Each row is a point on a landscape with many valleys, with its height.
A ball rolls from a point to the lowest of its 3 nearest points, and stops where none of them is lower. Distance is the straight distance between rows; heights are no part of it.
Zad (h 339): 151, 136, 108, 114, 91, 77, 82, 99, 105, 101, 114
firus (h 743): 92, 86, 99, 97, 116, 109, 100, 98, 94, 99, 102
buz (h 542): 112, 131, 139, 132, 71, 97, 94, 102, 125, 108, 98
peg (h 232): 131, 103, 97, 103, 114, 89, 83, 117, 104, 93, 103
devur (h 476): 125, 129, 118, 119, 90, 90, 91, 98, 110, 105, 108
sab (h 818): 108, 114, 73, 83, 119, 92, 103, 72, 74, 92, 122
Mudas (h 159): 160, 116, 103, 111, 103, 72, 76, 125, 109, 93, 103
sabod (h 403): 99, 46, 106, 108, 112, 119, 96, 156, 130, 87, 63
nite (h 286): 104, 49, 81, 87, 138, 106, 88, 146, 100, 84, 74
bek (h 648): 126, 156, 84, 91, 86, 73, 106, 56, 80, 96, 134
ror (h 621): 150, 108, 70, 84, 122, 78, 78, 96, 76, 95, 117
Goros (h 313): 126, 70, 40, 63, 147, 85, 77, 103, 54, 85, 108
gukap (h 449): 87, 70, 111, 104, 103, 120, 97, 121, 117, 98, 84
Gute (h 664): 113, 161, 115, 112, 72, 80, 106, 65, 98, 109, 122
kipo (h 507): 135, 143, 101, 105, 93, 80, 93, 81, 93, 102, 119
zore (h 349): 88, 119, 121, 112, 84, 106, 106, 84, 105, 109, 103
raz (h 721): 94, 69, 131, 121, 88, 122, 99, 138, 137, 100, 76
Temum (h 287): 77, 128, 146, 130, 51, 113, 111, 90, 126, 125, 95
daf (h 217): 61, 88, 133, 115, 66, 128, 108, 103, 120, 118, 90
tenus (h 138): 141, 106, 116, 120, 101, 86, 84, 139, 128, 91, 88
velat (h 468): 72, 113, 96, 92, 95, 101, 119, 64, 84, 104, 114
vegi (h 687): 108, 97, 130, 124, 86, 109, 93, 125, 129, 101, 86
neba (h 632): 103, 92, 112, 110, 103, 107, 97, 111, 110, 100, 94
viner (h 235): 55, 125, 132, 111, 48, 113, 124, 76, 119, 131, 97
Sem (h 68): 74, 74, 69, 77, 133, 112, 106, 81, 69, 91, 103
dud (h 258): 72, 31, 95, 94, 120, 132, 97, 138, 113, 94, 69
kol (h 97): 125, 97, 65, 79, 129, 89, 89, 89, 71, 90, 118
bep (h 95): 50, 65, 75, 77, 121, 126, 117, 80, 73, 94, 97
Gikep (h 236): 156, 74, 73, 84, 128, 64, 78, 167, 97, 78, 79
gazuv (h 93): 81, 60, 63, 74, 143, 113, 97, 93, 68, 86, 98
koges (h 657): 113, 175, 97, 98, 67, 65, 120, 45, 88, 103, 136
sadu (h 547): 91, 130, 86, 85, 98, 86, 118, 57, 79, 98, 127
gamu (h 614): 111, 140, 94, 95, 93, 85, 106, 64, 84, 100, 126
gisaf (h 660): 113, 120, 101, 102, 100, 93, 98, 86, 93, 99, 114
sado (h 198): 103, 76, 67, 76, 136, 101, 92, 95, 72, 89, 106
Veri (h 238): 156, 77, 62, 75, 133, 66, 71, 137, 80, 87, 98
zesa (h 594): 77, 142, 111, 102, 69, 91, 124, 60, 99, 114, 118
suku (h 230): 138, 81, 92, 99, 125, 83, 81, 141, 106, 85, 88
bolo (h 428): 63, 101, 102, 96, 97, 113, 115, 78, 93, 110, 104
nurit (h 437): 52, 124, 96, 92, 78, 99, 132, 53, 89, 108, 112
Zudup (h 530): 149, 151, 125, 132, 78, 79, 81, 97, 116, 102, 111
bilo (h 109): 72, 91, 145, 127, 53, 132, 105, 115, 134, 121, 83
mik (h 583): 143, 138, 132, 138, 75, 83, 84, 120, 129, 102, 99
Ditu (h 285): 58, 121, 148, 128, 32, 124, 114, 95, 131, 136, 85
Zum (h 99): 82, 33, 104, 99, 115, 129, 99, 158, 127, 88, 58
Rekiz (h 55): 71, 50, 92, 92, 123, 127, 100, 112, 98, 94, 85
gumig (h 46): 65, 52, 102, 98, 108, 133, 103, 114, 106, 102, 82
vut (h 586): 87, 148, 93, 93, 82, 78, 123, 52, 86, 102, 125
tum (h 225): 88, 61, 92, 94, 124, 119, 93, 117, 99, 94, 88
mal (h 323): 121, 58, 89, 95, 129, 95, 89, 166, 113, 82, 67
Ravin (h 408): 56, 107, 112, 99, 78, 115, 122, 75, 101, 117, 102
mimas (h 279): 85, 136, 134, 122, 66, 103, 112, 79, 115, 120, 104
Relov (h 134): 74, 44, 81, 84, 134, 123, 95, 115, 89, 91, 81
sud (h 302): 113, 76, 92, 98, 124, 100, 86, 127, 103, 92, 90
zozon (h 426): 40, 112, 95, 86, 77, 107, 138, 59, 92, 112, 108
Logid (h 439): 44, 100, 92, 86, 90, 116, 129, 63, 89, 107, 104
mezek (h 735): 134, 132, 79, 90, 106, 82, 94, 71, 79, 98, 128
geret (h 242): 125, 70, 80, 87, 135, 89, 81, 135, 90, 85, 93

Write out the way that a ball takes from each point below.
koges: vut sadu velat bolo Ravin
gisaf: devur Zad
neba: gukap gumig
nurit: zozon Ravin
mik: devur Zad
Gute: kipo Zad
bek: gamu sadu velat bolo Ravin
mezek: kipo Zad

Call two points neighbours if one is among the 3 nearest of the other. Go from one point of each pair to the other, from neighbour to neighbour, staying as low as possible. Name the highest point that can't be avoided.
tenus / Ravin: buz
Sem / kol: sado
gumig / Sem: bep
viner / bilo: Ditu
suku / tenus: peg
